A landscape with many peaks, sampled at points; each row gives a point and its height.
From any point a climber steps to the highest of the 2 points nearest to it. It stops when none of these is higher. Distance is the straight distance between rows; heights are no part of it.
(829) (h 37.8): [ 19 -58   5 -58 -21 -20   1  15 -12  13 -27 -32  20   0  11  13 -22 -14
  16  15 -19  16  -5   3   5 -37  -6 -33  29   9 -23  16 -18 -27  -1  18
  -9  15  41 -17  -2  19  15   0  24  -6  -8  27]
(863) (h 54.2): [ -3  10  16  41 -16  45  -8 -20 -10   1  20  45  -3   3  18 -17  42  16
   3  -9  -1  -4 -36 -43   4 -18   4   9 -17  17  31  -8  -5  -5  14 -19
  29 -26 -30  -4   5   7  12  10  31  14   8   0]
(179) (h 53.1): [ -8  33   3   6  17   9  -2  -8   5   8  10  -1 -34 -20 -27  12  18  32
  -8 -20   2  18  16 -17  -1  28  18  19 -11 -47  26 -12  14  26  38  -1
  22  -8   1  47 -14 -18 -33  -3 -35   2  24   4]
(110) (h 44.5): [-20 -38  24  -9 -15 -15  17  -1   0  35  -9 -15  19 -20  -7 -13  -4  11
  37   4 -16 -16  41  33 -12   6 -26  -8  19   9 -34  -2   1  -5   2   3
   9  14  44  16  -3  -3  16   1  -5  40   8  -3]
(678) (h 18.3): [-39 -20 -14   9   4  -3  -7   3   3 -40  10  -1  25  28  13 -26 -16 -12
   0 -48 -15 -38 -35  13  40 -25 -22  30 -15  28   0  18 -37   4   6 -33
 -17  50  32 -50  20   9  33   0 -25   8 -51 -12]
(925) (h 73.3): [ 25   5 -27   7  49 -12 -13  -1   6  -9  -5  -8  17  13 -32   7  12 -45
 -16  40  60   2  42  26   1  20  -8  11  27   2 -34   3  25  36 -41  37
   6 -22 -30 -13 -12 -39  12  -3  -7  15 -15 -32]
(486) (h 56.7): [ -3  -9 -15  34 -20  13 -12  23  52  13  18  16  48  33 -10  -3  46   0
 -26  19  40  -7 -18 -20   7 -47 -30   6  30  28 -27  -4  -2  27 -25 -11
  26 -18  -9 -45  -1 -28  49 -25   6  40 -66 -37]
(150) (h 37.7): [ 11   8 -31  31  25 -17  10  27  26  30   5 -23 -53 -23 -29  29 -38 -14
 -25   6 -26  18   4 -13 -38  37  -6 -29   0   3 -21  17  34 -19 -30  -1
  -6  -3  26  19 -27  11 -11   9  -5 -34   7  17]
(975) (h 12.7): [-11  36 -50  15 -26  17  19   4  47  -5  20  -6 -12  57  10  26 -43  34
 -47  -7 -19 -24 -46  36  -3 -16 -24  -7 -42  37 -21 -36 -34   5 -24  -3
  35  -4  -1 -24   3  16 -22  -4  12  -3  11 -12]
(401) (h 20.8): [ 32  -7  13  -5 -89  11  10  12   3 -10   9   6   0  29  42  10  -7  45
 -25   7 -27 -17 -49 -11 -33 -30  -7 -13 -21  17  28 -31 -19 -30   5   8
  24 -29 -33  -2  12  41 -28 -11  70   2  29  -4]
(702) (h 56.5): [ -4 -29  49 -61 -37 -22   9   4 -11 -13 -22 -11  31  20  -7 -32  18  -2
  36 -34 -15   6 -17   8  33  -4  16  36  34  -6  19  -7 -10  25  38 -24
 -32  40  47  -9  10  -2  23 -15 -54  27 -32  -5]
(68) (h 3.9): [-30 -30  10  10 -48  18  11  35   8  27  20  -2  18 -26  12 -16  16  46
   3   1 -14  35  -5 -41   3 -84 -32 -77 -25   3 -22  23 -18 -31  24 -42
  10  17  -4  17 -17 -15  24 -34   4  11 -11 -19]
(651) (h 52.3): [ -5 -16  27   2  23   5  38   2 -15  60 -33   2 -16 -28 -16  -2  -5   7
  37  19 -12  -2  59  47 -16  54   2  18  17 -10 -35 -13  16 -15  -4  12
   6  -7  26  43 -14  -3  14  29   3  16  53  25]
(390) (h 69.4): [ 32 -34  45 -39   0 -18   1  15  -3  25 -25 -11   2 -28 -26  -7  37  -2
  21  11   0  56  -6 -57  -3   8  38  11  58 -38  14  14  34   1  34  16
 -34  -9  48  14 -10  -6  35 -26 -17   5 -17  20]
(19) (h 48.4): [ -1  42  -4  13  17  -5  16   3 -22  17 -19  22 -17   4  -8   2 -10 -23
 -12  12   1  33  29  33 -24  42  14   5 -12  23  12   5  13  17 -17 -19
 -12   5 -25  12 -29 -13  -1  12 -23 -14  15 -34]
(576) (h 31.0): [  9  17 -43 -28   1 -31 -31  -7 -14 -72  29 -47  11   5  14   9 -39 -16
 -25  -6   4 -53  13  14  -5   3 -20 -32 -28 -14   9  16 -31   2 -14  45
  15  20 -44   5  21  -5 -59 -22  12 -14  -7 -25]
(580) (h 50.4): [-21 -19   6   0 -34 -20  16   1 -34 -17   0 -13  13 -10  24 -25 -36   4
  20 -19 -51 -19  20  12  -8 -19 -25 -37 -40  11   6  34 -25 -18   6 -41
 -24  49  -6  -6   3  11   1  -9   3  -5  -6 -22]
(987) (h 39.1): [-30  -1 -25  19  -2  28 -11   4  28  -7  50  -8 -24 -28   3  14  -6  63
 -31 -47 -10 -29 -10 -38  19 -43 -18 -52 -34 -42  -9  -5 -21 -17  40  15
  56  -1 -11  16  13 -19 -37 -21   9  -4  15  31]
(194) (h 41.6): [ -5  64 -22 -17  16   1  31 -10 -13  25 -14  -9 -35  20 -10  20 -42  -9
 -21  15  -6   4  39  74 -19  53   1 -12 -28   9   8 -25 -12  11 -25  -1
  13   5 -37  31 -23  -7 -46  21 -25 -24  56 -13]
(818) (h 29.2): [ 21   5  47  23 -30   5  30  -7 -34 -23 -27  45 -24  -5  25 -34  -3  -5
  32 -29 -40 -21 -26   2 -26  31   3  35  -7  11  26   2  20 -28   6 -22
 -46  -9   6 -22  10  67  -6  27  39 -19  20  15]
(139) (h 22.1): [ -2 -34  22 -43 -76  -8  20  30   6   5 -19  -5  19  67  34   6  -4  19
  -6  10 -20  25 -63  22  12 -61  -8   1  12  49  -4 -21 -31  -3   0 -27
 -10  12  28 -22   0  28  25 -14   0  -1 -24  -4]
(329) (h 17.4): [ 12  17 -29   0 -69  11  -7  19  31 -28  26  -6  27  38  25  11   8  34
 -47   2  13 -30 -41  -5  -9 -55 -23 -21 -32   8  14 -20 -42  -3   1   9
  42 -24 -53 -12   7   2 -20 -30  44  10  -4 -38]
(485) (h 36.0): [ 38 -22 -32 -44  45 -16 -11   2  17 -32 -20 -33  -2   9 -22  15 -17 -35
  20 -18  27 -31 -21   5  29  12  15  30  30 -36 -15  -2  11  -8  -9  56
 -25 -15  40  -8  22  15  -9  17  -3 -19  -2  50]
(812) (h 52.5): [-17 -22  20  30 -27  15   3   6  34  18   7  28  25  45   6 -17  31  14
   3   7  27 -16 -17  18   7 -10 -17  51  36  36 -20 -25   2  23  -8  -5
  15 -18  30 -28   0   0  54  -5  -9  62 -34 -19]
(428) (h 32.7): [-18   8 -15   4   7  17 -22 -19 -28  -5  24  -7 -12 -51   9  -2   6  23
  12 -23 -20  -4  14 -43  10 -15   8 -50 -48 -30  29  28 -23 -13  42  -7
  24  12 -30  23   5 -17 -25  -5  11 -15  16   9]
(499) (h 46.0): [ 34 -40 -12 -52  11 -49  -6   6 -25 -18  -7 -69   1 -31 -22   2 -47 -48
  17 -22 -23 -38  29   4 -13   8 -11 -42   5 -25 -25  31   6 -31 -17  49
  -8  23   7  17   4  23 -37  12  31 -14   3  36]
(358) (h 48.2): [-13 -13  40  16 -14  23  23   1   8  24 -26  50   6  40  12 -27  39   5
  25 -12  -7  18 -54  10  25  -6   7  66  30  48   3 -18   1   8   3 -38
 -17  -5  57 -25  -1  26  57   7 -18  26 -19   8]
(757) (h 57.5): [  7 -36  55 -45 -56  -7  25   6  20   8  -2 -29  15  12  -8 -18  14  40
  19 -15  -9 -28 -18  14  -2   9   9  28  42 -18  -9 -52  -7  15  36  36
  15  -2  56  19  24  17 -19 -23 -20  50  14  21]
(847) (h 6.3): [-40 -32   9  32   7  11 -17  16   1  38  26   6  24 -57   2 -25  21   6
  16  11  -2  28  25 -57   4 -37 -21 -53  -3  -2 -20  31  20 -20  15 -34
  -7  18   3  -2 -18 -32  51 -14  -3  19 -40 -10]
(1038) (h 11.0): [-10 -23  19  51  38  10 -10  17  -2  19  -5  38  -4 -32  -1 -24  17 -30
   8  16  -1  17  -6 -62  -9  19  -1  21  26  13  -8  30  44 -32 -18 -31
 -47  -3  27 -34 -10   8  70  25   9 -11 -38  16]
(220) (h 35.1): [ -5  49 -21 -67  16  -7  27 -15   9  31 -26 -39 -25  15 -20  39 -31   5
   1   7  -2  -8  24  51   8  24  10  -5 -11 -31   8 -49 -25  15  -6   3
  13  -6  -1  55   1 -12 -49  19 -39 -18  56  44]
(308) (h 60.2): [-34  33  18   2   0  24  19 -20  30  15  11   5 -23  13 -17   2  18  67
  -1 -40   0 -14   8  19  18  11  -1  42  -7 -24  -1 -56  -9  39  41  -1
  42   2  30  41   7 -22 -36  -7 -52  38  32  12]
(957) (h 44.0): [ 11  12  16 -26 -19  12  31   7   0  31 -46  43  -5  61  21   8  12  -2
   3  11  -8  40 -59  35   8 -13  23  44  19  47   3 -28  -5  -5 -28 -26
 -19 -25  35 -24 -11  33  26  23  -5 -21   7  11]
(577) (h 32.1): [ 12 -10  12 -19  -9   7  28 -22 -70  27 -37  14   7   1  43 -15 -41 -25
  23  19 -37  14  31  34 -31 -17   2 -41 -28  44   0  26  -8 -49 -30  -7
 -17   2 -29 -25 -11  41  14  31  68 -26  33  16]
(599) (h 38.2): [ -2 -44  22  47 -12 -25  -7  17  39  41  28 -20 -14 -44 -33   2   0   3
 -13  31  -9   2  26 -15 -36  16 -17 -24  37  14 -62  11  70 -24 -22 -10
  -6  -5  39  26 -13   8  17  -7   4  11 -34 -10]
(299) (h 32.5): [ 25 -21 -13 -33  15 -34  18   7  12 -34 -24 -33   0   9 -16   1 -48 -32
  18 -49 -22 -47 -29  34  28  19  -3  32  14 -12 -23  -8  -3 -23 -16  18
 -27  26  52 -32  16  47 -21  33 -20 -14  -9  40]
(755) (h 63.1): [-15  35  19  63  42  41   8 -29 -36  -4   5  59 -25 -21  -2 -30  46  -2
  22  -7   8   6 -12 -20   5  36  14  43 -27  14  30   9  14   1  17 -41
   3  -7 -28   8   1  -2  19  27  -5  -6  14 -12]
(46) (h 33.9): [ 14 -46  -4 -23 -30 -24  10  22  18 -24   2 -32   1   9   5  13 -35  10
  -2 -25 -34 -26 -41  -2   5 -14 -16  -7  -3  -2 -16  -3 -12 -31   8   7
  -6  16  42 -19  15  36 -12  -2  20 -11 -13  22]
(283) (h 23.5): [-20  41   4 -34  36  13  19 -53 -39  26 -38  26  -4  -8   0   6  28 -13
  44   3  11  43 -23  24  38  -8  55  -1 -22  -4  40  13 -33  18  30 -39
  15   9 -20  39  13 -20  -3  32 -35 -36  34  16]
(806) (h 41.5): [ 36 -14 -16  10  30  28 -10  19  20   1   1  12 -33 -17  13  31  -8   5
 -16  -1 -12   5 -59 -62  10 -21  18   0   6 -20  13  -8  16 -38 -13  12
  -2 -43  23 -33  -6  40   0  18  42 -55  18  67]
(926) (h 65.0): [  0  -4   2  12  43  12   4  -7 -49  10 -15  13 -21 -51  -1 -23  -8 -22
  40  -6 -18   7  32 -15  -3  31  12  -8 -15 -15  10  40   8 -25  14 -15
 -24   6  -5   6  -9   6  16  32   8 -22  21  18]
(411) (h 15.0): [ 21  16 -48 -46 -48  -3  -1   4  48 -27  14 -26   8  64  12  43 -31  30
 -45  14   7  -6 -61  16   7 -40   1 -15 -15  -1   3 -46 -27   7 -18  33
  26 -25 -14  -9  16   7 -39 -14   8 -11  -4  -5]
(265) (h 40.3): [-19  26  -8 -17   1 -36 -20  -3 -35 -64  16  -5  12  17  11 -12 -17 -40
 -15 -32 -13 -11   4  11  11   3   5  -2 -22   6  54  30 -18  21   6 -20
 -39  54 -27 -18   6 -21  -7 -17 -35 -26 -41 -42]
(118) (h 27.5): [-15  25  -7 -22  33  25 -27 -57 -39  24  -4  12  13 -29  15   5  43   7
  36   5  24  20   3 -18  35 -26  44 -31 -29 -20  28  15 -42   9  41 -13
  42  -6 -37  27  18 -32  -9   6  -6  -9  35  16]
(369) (h 38.9): [ 19  13  22 -32 -31  -9  47  -1 -30  37 -50  34  -8  33  20   4 -28 -20
   2  16 -25  45  -6  49 -27   3  18  -2  -4  48   6  -7   9 -22 -30 -14
 -29 -12   1  -6 -18  34   6  27  25 -32  26   9]
(404) (h 73.4): [ -4  22  45  44  -3   4 -13 -27 -62 -35 -12  49   2  -7  13 -35  43 -33
  17  -2   2  12   6 -30 -15  23   6  15 -10  25  56  32  25  11   8 -46
 -34  12 -57  -8  -2  -6  24   3   3   0  -9 -42]
(742) (h 44.4): [-13 -12 -13 -11 -33 -53   3  33  -3 -55  15 -26  15  12   2  -4 -40 -18
 -33 -26 -31  -7 -16  -3 -11 -26 -23 -41 -37   6  22  39 -15  -8  -1 -32
 -41  62  -7  -4   3  -3  -2 -30 -20 -33 -44 -45]
(350) (h 78.6): [ 12 -31  44   4   6 -24 -20   5 -14  23   1  -5   3 -60 -27  -7  35  -8
  26  30  19  33  58 -29 -31  30   6  -6  49 -36  -6  20  53   1  27  15
 -16  -9   4  32 -12 -21  24 -13   2  23 -13 -11]
(370) (h 35.2): [ 41 -18  24  21   3   8  21  24  -2   1 -25  34 -37 -14  22   3 -13 -13
  13 -20 -46  -6 -60 -22   0   1   8  19   2   0   1  -4  19 -48 -10 -12
 -41 -18  42 -51  -5  79   6  40  41 -53  13  58]
(780) (h 21.8): [  7  43  14 -33  -8   1   5 -32 -34 -20 -22  42  -1  28  11  -2  26 -19
  13  -3   5  26 -46  14  15   3  40  27  -7  12  58  -3 -11  11   8 -28
 -22 -13 -24   3   6   4   0  16 -14 -32   2  -9]
(715) (h 63.0): [ 29  -7  30 -51 -21 -22  10   8  -9  28 -26 -14 -14 -16 -16   7   9   6
  12  -4 -32  80 -20 -49   2 -18  42 -27  18 -36  33  27  18   7  39 -24
 -36  13  30  33 -22  -1  -1 -20 -31 -38  -7  22]
(285) (h 45.7): [  3  -2 -49  23   9   5 -21   6  33 -23  46 -34 -24 -22 -11  32 -30  18
 -29  -5  -4 -34  -5 -30 -10  -8 -14 -53 -27 -28 -10   5   0 -13  -2  37
  37 -15 -18   5   2   0 -39 -12  29 -13  16  12]
(345) (h 59.4): [ 22   9  22 -26  21 -12  16   1 -20 -39 -14   5  16  44 -20 -13  -3 -38
  -9  21  44  -5  49  77  -2  68   3  59  23   3  -5 -25  32  16 -47  45
 -17  -7 -25  16   8  -7 -19   7 -28  16  -3 -19]
(645) (h 13.5): [-26  -8 -17  56  73  24   4  10  -2  15  -1  30 -12 -22   6 -23 -27 -45
   9   3  -7  -8  -9 -11   8  18 -16  12  -8  42 -29  25  -2 -25 -34 -39
 -34  22  26 -54  -9   4  63  34   2 -13 -21  12]
(934) (h 24.8): [ 23  -4  29  -6 -60  -2  15  -1 -13 -20  -8  21  -6  20  26 -10  -8   9
  -1  -3 -19 -19 -14  15 -40  23  -5  28  11  15  21 -25   7 -18  -5  18
  -9 -29  -5  -9   6  43 -16   4  52   8  20   3]
(71) (h 61.6): [ 11  31  16  81  -6   3 -13  13  12  -5  16  31 -24 -15  -3  -8   4 -21
 -50  21   4  23   8 -55 -48  35  -9   7   0  31  16  16  48   4 -16 -49
 -22   3 -43 -21 -11   5  -2  -2  16 -14 -33 -42]
(946) (h 30.8): [-12  39 -28 -80 -13  -6   0 -11  34  34  -9 -34  10  32 -10  53 -11  19
 -14  19  19  26  -8  30  17 -29  19 -27  -1 -24   6 -48 -38  39  -8   8
  31 -12   1  39   4 -30 -44  -4 -51  -9  22  17]
(682) (h 20.2): [-37 -24   5 -14 -38   8   1  17  14  -2   0  14  35  60  19  -9  18   7
  -4 -20   3   9 -53  14  46 -67 -13  15   3  44  -2  -2 -43  16   4 -37
   0  30  34 -28   2  -6  53 -21 -24  23 -47 -20]
(1034) (h 50.7): [-30  11  43  54 -51   6   7 -11 -19  -1  35  21 -18 -34   8 -36  19  50
  11 -11 -25   7  33 -16 -31   1 -21 -20 -32  -4  21  16  22   8  47 -50
  -1  17 -35  47 -15   0 -27 -19  -1  24  -1 -40]
(160) (h 42.3): [  3 -49  -1 -30  29  13 -17  -2 -43  17 -29  -7  21 -28  27  -2   5 -23
  41  19  -4  18  12 -30  27 -36  12 -27  10   3  -6  31 -32 -35  11   3
  -4   3  14 -33   3   6  43  19  27 -15   1  41]
(507) (h 72.3): [ -1  34   4  89 -10  18   1   9  38   4  45  25 -54 -18  -7   3   5  32
 -57  -1 -10  15  -3 -52 -41  31  -3   6 -17   2   7  -9  47  -3  -1 -31
  18 -24 -31   6 -18  12 -34  -1  18 -17  -3 -12]
(380) (h 66.2): [ 21  10 -22 -18  69   5   2  -9 -24 -31 -28   9  16  20  -7  -6  -5 -48
   6  23  47 -15  31  47  17  42  13  49  16 -12 -15   6  13   4 -35  60
 -24  -2 -23  -4   3  -9  15  22   7  -2  11  17]
(881) (h 35.8): [ -7  43 -20 -56  17 -23  -8 -23 -36 -59   8 -27  10  25  21  -7 -52 -38
 -11 -23  -7 -38  19  61   8  15   6   3 -23  -2  41   2 -38   8 -19  17
 -11  38 -44 -10  21  -4 -49   6 -31 -37 -12 -15]
(456) (h 58.5): [-17   8  -7  24  65  -7 -36  -1   8   6   8  -7   5 -30 -41   7  33  -5
   2  10  54  21  45 -10  18  22   1  31  19 -37  -9   8  26  44  18  14
  10   7   6  31  -5 -46   8 -12 -56  27 -27 -23]
(250) (h 61.2): [-11  -3 -58  -1   5  18 -28   2  53 -20  26  -6  40  40  -3  20  14  14
 -39  -5  37  -5 -41 -20  43 -70 -17  -5  -2   0 -23  -9 -31  29  -8  21
  30  -1  17 -32  14 -33  20 -29 -14  28 -39 -10]
(940) (h 24.6): [  0  11  20 -58 -59 -25  22   3 -14 -10 -21   9  12  47  16  -1 -19   2
  -3  -9 -33  35 -47  29   8 -21  21  -3 -11  26  41 -11 -12   7   7 -43
 -35  20   5  -1   0  15 -13   4 -27 -32 -14 -10]
(799) (h 51.7): [-21  19 -17  42  70  30 -22  -4   8  33  26   9 -32 -51 -30   7  30  21
  -1  -9  17  30  29 -50  14   7  21  -2  -9 -46  -1   8  25  10  31  -2
  28 -18  -6  34 -18 -40   6   0 -35  -2   6  22]
(219) (h 35.5): [ -9  19   0  67 -39  -9   8  21  18  -9  36  -6 -19 -21  16  -5 -34   6
 -42  20 -13 -17  30  15 -55  19 -40 -45 -31  38 -19  12   4  -9 -17 -30
   8  20 -54  -4 -13   8 -44 -17  34   2   0 -54]
(528) (h 54.3): [ 10 -36  -3   5  32 -22   8   1 -27  -1  -9 -39 -20 -72 -17 -13 -39 -28
  38 -32 -37 -33  46 -12 -10  33  -5 -26   2 -44 -13  32  11 -36  17  10
 -14  23  13  13  -2  23 -14  31  10 -17  22  42]
(1079) (h 29.6): [ -9  22 -24   7  -7 -10   0  -3   3 -16  21 -25  -1   3   8   8 -40  -1
 -21  10  -6 -43  25  47 -27  14 -37 -36 -27  23 -22   2 -27  -2 -30  20
  27  15 -36  -3  -5  -5 -42 -10  17   7  18 -36]
(942) (h 60.1): [  3  26  16  50 -21  -4   0  -3 -16  -8  26  14 -43 -45  -6  -2   5  21
 -19   0 -23  35  27 -50 -46  35   1 -25 -29 -16  36  21  37  -2  27 -29
  -5  -5 -43  38 -22   1 -43  -6  10 -19  13 -25]
(616) (h 65.7): [ 10  48 -58   4  54  35  -6 -29   4  -1  -7   4  -7  16   4  24   3   1
   1  24  37  -9  15  18  19  13  25  16 -22 -15   0 -19 -21  27  -8  32
  24 -38 -47   0   7 -26  -8  21  11 -11  45   5]
(855) (h 8.6): [ -3 -18  -5  37  32   8 -10  20  24  59  11  18   4 -31 -18   3  29  -4
  -1  28  10  48   9 -52  -7 -10   2 -11  24  -1 -22   9  30  -9 -15 -17
   9 -25  17 -11 -26 -26  57   0  -6   9 -25   1]
(338) (h 63.8): [ 24   6   0 -31  30   2  39  10  -7  20 -40 -12 -25   0 -18  14 -26 -15
  20   7  -6 -19  21  55  -7  53  12  26  14 -26 -20 -21  18 -25 -16  40
  -6 -14   8  31  -5  22 -25  35  15 -21  55  56]
(148) (h 43.0): [-13  -3  35  58 -83  -7  22  23   9   6  17  16 -11 -13  16 -21 -10  31
 -17  15 -32  13  14 -24 -62  -7 -29 -43 -29  27  -3  16  35 -12   5 -62
 -24  13 -29  21 -14  15  -3 -26  18  12 -11 -46]
(633) (h 74.9): [-17 -18  -8 -17  19  12 -33 -20   8  -9  20 -25  28 -27   3  -2  26  31
  26 -32  25 -42  21 -25  35 -29   9  -4  -4 -45  -5  -4 -40  13  47  36
  34  15  19   5  34 -26 -17 -27 -18  31  10  35]
(73) (h 77.5): [ 24   7  -9 -49  38   2   6  -6 -38  20 -46   7  -5 -10   0   2  -4 -32
  27   8  10  17  22  29  15  20  38  15   6 -25  13  17  -6 -15  -2  20
 -24  -2  -5  11  -7  -2  10  31   8 -28  27  39]
(657) (h 57.8): [-32  -3   8  24 -28 -18 -14  11 -17 -19  20   1  38  -7  24 -22   3  -8
   0   1  -2 -24  35  23  -8 -19 -34 -30  -8  35   5  28 -21   1  -7 -18
  -5  36 -35 -16  -8 -19  22 -29   6  23 -25 -57]
(905) (h 16.2): [-11   6 -17  34  25  16  -2   4   9 -25  -6  39  11  38  15 -17 -12 -27
 -10 -16   7 -33 -43  12  11   8 -17  54   2  48  -3   2 -12   0 -34 -18
 -30  10  25 -66  12  25  47  20   4   4 -31  -4]
(96) (h 66.7): [ -5 -13  51  24  -5 -15  -7 -15 -38  15   2  -5  -7 -61  -1 -19  19  14
  31  22   8   0  89  13 -34  52 -12   7  21 -31  -2  14  35   1  25  10
   1  -7 -25  42  -6  -3 -22   2  15  32  21 -26]
(367) (h 47.4): [ -3 -17  35  -8 -56 -35   2  15  17  -7  10  -5  13  10  -8  -8  21  13
  -9   7   5   3   5  18 -26  15 -19   8  27  10  -4 -12  25  20   4   4
  -4   8  18  16  -2  -6   0 -28 -17  35 -30 -38]
(1088) (h 49.1): [ -3  -5 -33  -8  47  37 -25 -29 -42  20  -5   8  20 -15  38   3   1 -16
  29  21  17 -16  14  -6  25 -27  13 -22 -17   5  -5  11 -50 -31 -10  19
  29 -25 -34 -37  17  -2  22  24  49  -4  33  28]
(465) (h 65.2): [-11  10  -8  44  53   5 -34 -17   4   2  21 -12  23 -35 -24  -3  32   7
   7  30  64 -20  71  23  14  19 -27  13  20 -11 -32   6  10  36  -3  21
  35 -18 -36  -2   2 -38 -15 -12  -9  47  -7 -45]
(669) (h 43.2): [ -3 -13 -20  19   3 -26 -13  15  41  -5  30 -22  -6  -3 -31  17  -6  -3
 -28   6   9  -4  -5  -6 -13   8 -18 -11  11   5 -34  10  24   9 -24  15
   7   4  24  11  -6  -9  -5 -14 -15   8 -31 -16]
(342) (h 65.8): [  6   1  26   4 -41 -14 -15   5 -20 -28 -10  30  21  30  14 -11  30 -30
 -14  -3  -2  12 -21 -28 -16  -9  -1   8   9  29  42  11  12  10 -11 -23
 -33   9 -26 -26  -4  -4  37 -16  14   0 -36 -37]
(352) (h 57.2): [ 21  19 -74  -2  29  10 -31 -19  38 -54  16 -13  23  37  -4  20   5 -17
 -30  12  50 -16 -15  -5  33 -29  -2  12  -3  -7  -8 -24 -14  42 -21  56
   9 -28 -10 -33  27 -27   3  -6   8   7 -18 -13]
(612) (h 56.6): [  3 -15  34   9  32 -27  -6  -6 -18  -7  -5 -20 -10 -19 -36  -4   2 -12
   1  23  39 -15  62  40  -9  75 -13  41  32 -22 -25  -6  46  11 -13  32
  -7  -8  -9  46   5  -6 -42   5 -15  29   9 -20]
(178) (h 76.0): [  6  23 -54   4  34  22  15  -9  43  41 -11 -16   0  28 -21  36  -1  16
  -2  32  28  -1  17  38  11  -1  -5  -5   6   0 -51 -44  -8  28 -30  40
  47 -43   2   5  -7 -26  -2  13   0  16  46   7]
(677) (h 47.7): [  3 -25   0  35   5  46  -4   4  42  21  24  26  -5   0   7   6  17  30
 -16   2   0  -3 -38 -53   7 -27   5   6  14  -5 -11 -23  13 -16  -8  12
  37 -49  18 -27  -2  10  22   4  28   8  12  34]
(776) (h 67.3): [-14   9  -3   9  13   9  12  -3  49  20   1  -7  -5  27 -28  13  12  35
   0   5  19  -8   3  32  13  17  -7  44  22  -6 -39 -52  12  34  -9  22
  31 -24  43  23   2 -16  -6  -1 -43  41  17  -1]
(626) (h 52.4): [ 12   5 -87  23  65  14 -37 -12  41 -46  33 -42  -6   4 -14  28 -34 -21
 -23   5  27 -41 -14 -22  25 -20 -17 -31 -20  -9 -32   2 -14  11 -32  55
  13 -10  -9 -28  15 -16 -11   0  25 -16  -2  12]
(313) (h 65.3): [  7 -30  15 -27 -32   3  -9   2  29   5  22 -32   9 -18  -4  13  14  46
   2 -10   1 -23  -4 -22   1 -22   8 -21  16 -40  -7 -24 -15   4  40  48
  37  -9  27  23  18  -4 -31 -38  11  23  27  29]
(182) (h 57.0): [  1  23 -27  27  53  44 -21 -36 -28 -28   3  29  10   6  32 -13  19 -12
  15   7  31 -39   2  -1  20   6  11  40 -18  -3  11   2 -26   1  -9  20
  13 -29 -41 -37  21  -4  19  27  36   9  27   2]
(498) (h 56.8): [ 16  16  12  -7 -19 -10  24  21  28  37 -15   2 -48   6 -19  12  -3  30
 -13 -18 -51  73 -52 -39  -2 -11  35   2   2 -18  15  -4  21  -4  12 -30
  -9   0  53  28 -30  16 -12 -14 -35 -46   2  33]
(284) (h 66.4): [-20   6 -41 -31  16  25 -30 -18  18  22   5  -9  42  10   9  25  24  25
   4   0  41   3  -4  -7  49 -65  15 -19  -5 -15 -16  -8 -50  26  19  20
  42  -1   8  -9  18 -39   5 -18 -16  22   2  12]
(410) (h 40.2): [ 39 -52  11 -51  27 -35 -21   2 -21 -17 -20 -38  12 -33 -22  -5  -2 -48
  28  -7  17 -19  27 -14  -1  20  13  -3  46 -38 -14  29  20 -22   2  65
 -18  -2  25   8  18   4  -1   0  21   3  -3  42]
(915) (h 54.4): [ -5  17  17  51  21 -23   4  14   4  -8  -6  28 -13   6 -15  -9  -4 -38
 -30  12  17  23  21  11 -26  51  -6  39  24  39  -4  14  44  17 -27 -36
 -42  17  -3 -15  -9  -3  24   2 -28  -1 -35 -38]
(542) (h 27.4): [ -7   9  18 -70 -63 -12  19   5   3  31 -10 -20   7  21   5  21 -10  34
  -1   4 -30  37 -21  26   3 -33  16 -31 -11  -1  19 -23 -31  16  19 -23
   9  15   9  36  -5  -6 -35 -13 -30  -9  13  -6]
(40) (h 60.5): [ -2 -21  36 -44 -43 -12 -36  -3 -15 -43 -10   3  42  34  15 -23  43 -10
  16 -19  20  -4 -28 -21  22 -18  12  34  35  -2  45   0 -15  18  29  11
 -21   9   2 -25  21 -13  38 -38  -8  35 -47 -14]

Where does a climber stop that starts at each point below?
(847) => (507)
(46) => (178)
(411) => (404)
(283) => (633)
(940) => (507)
(299) => (73)
(369) => (633)
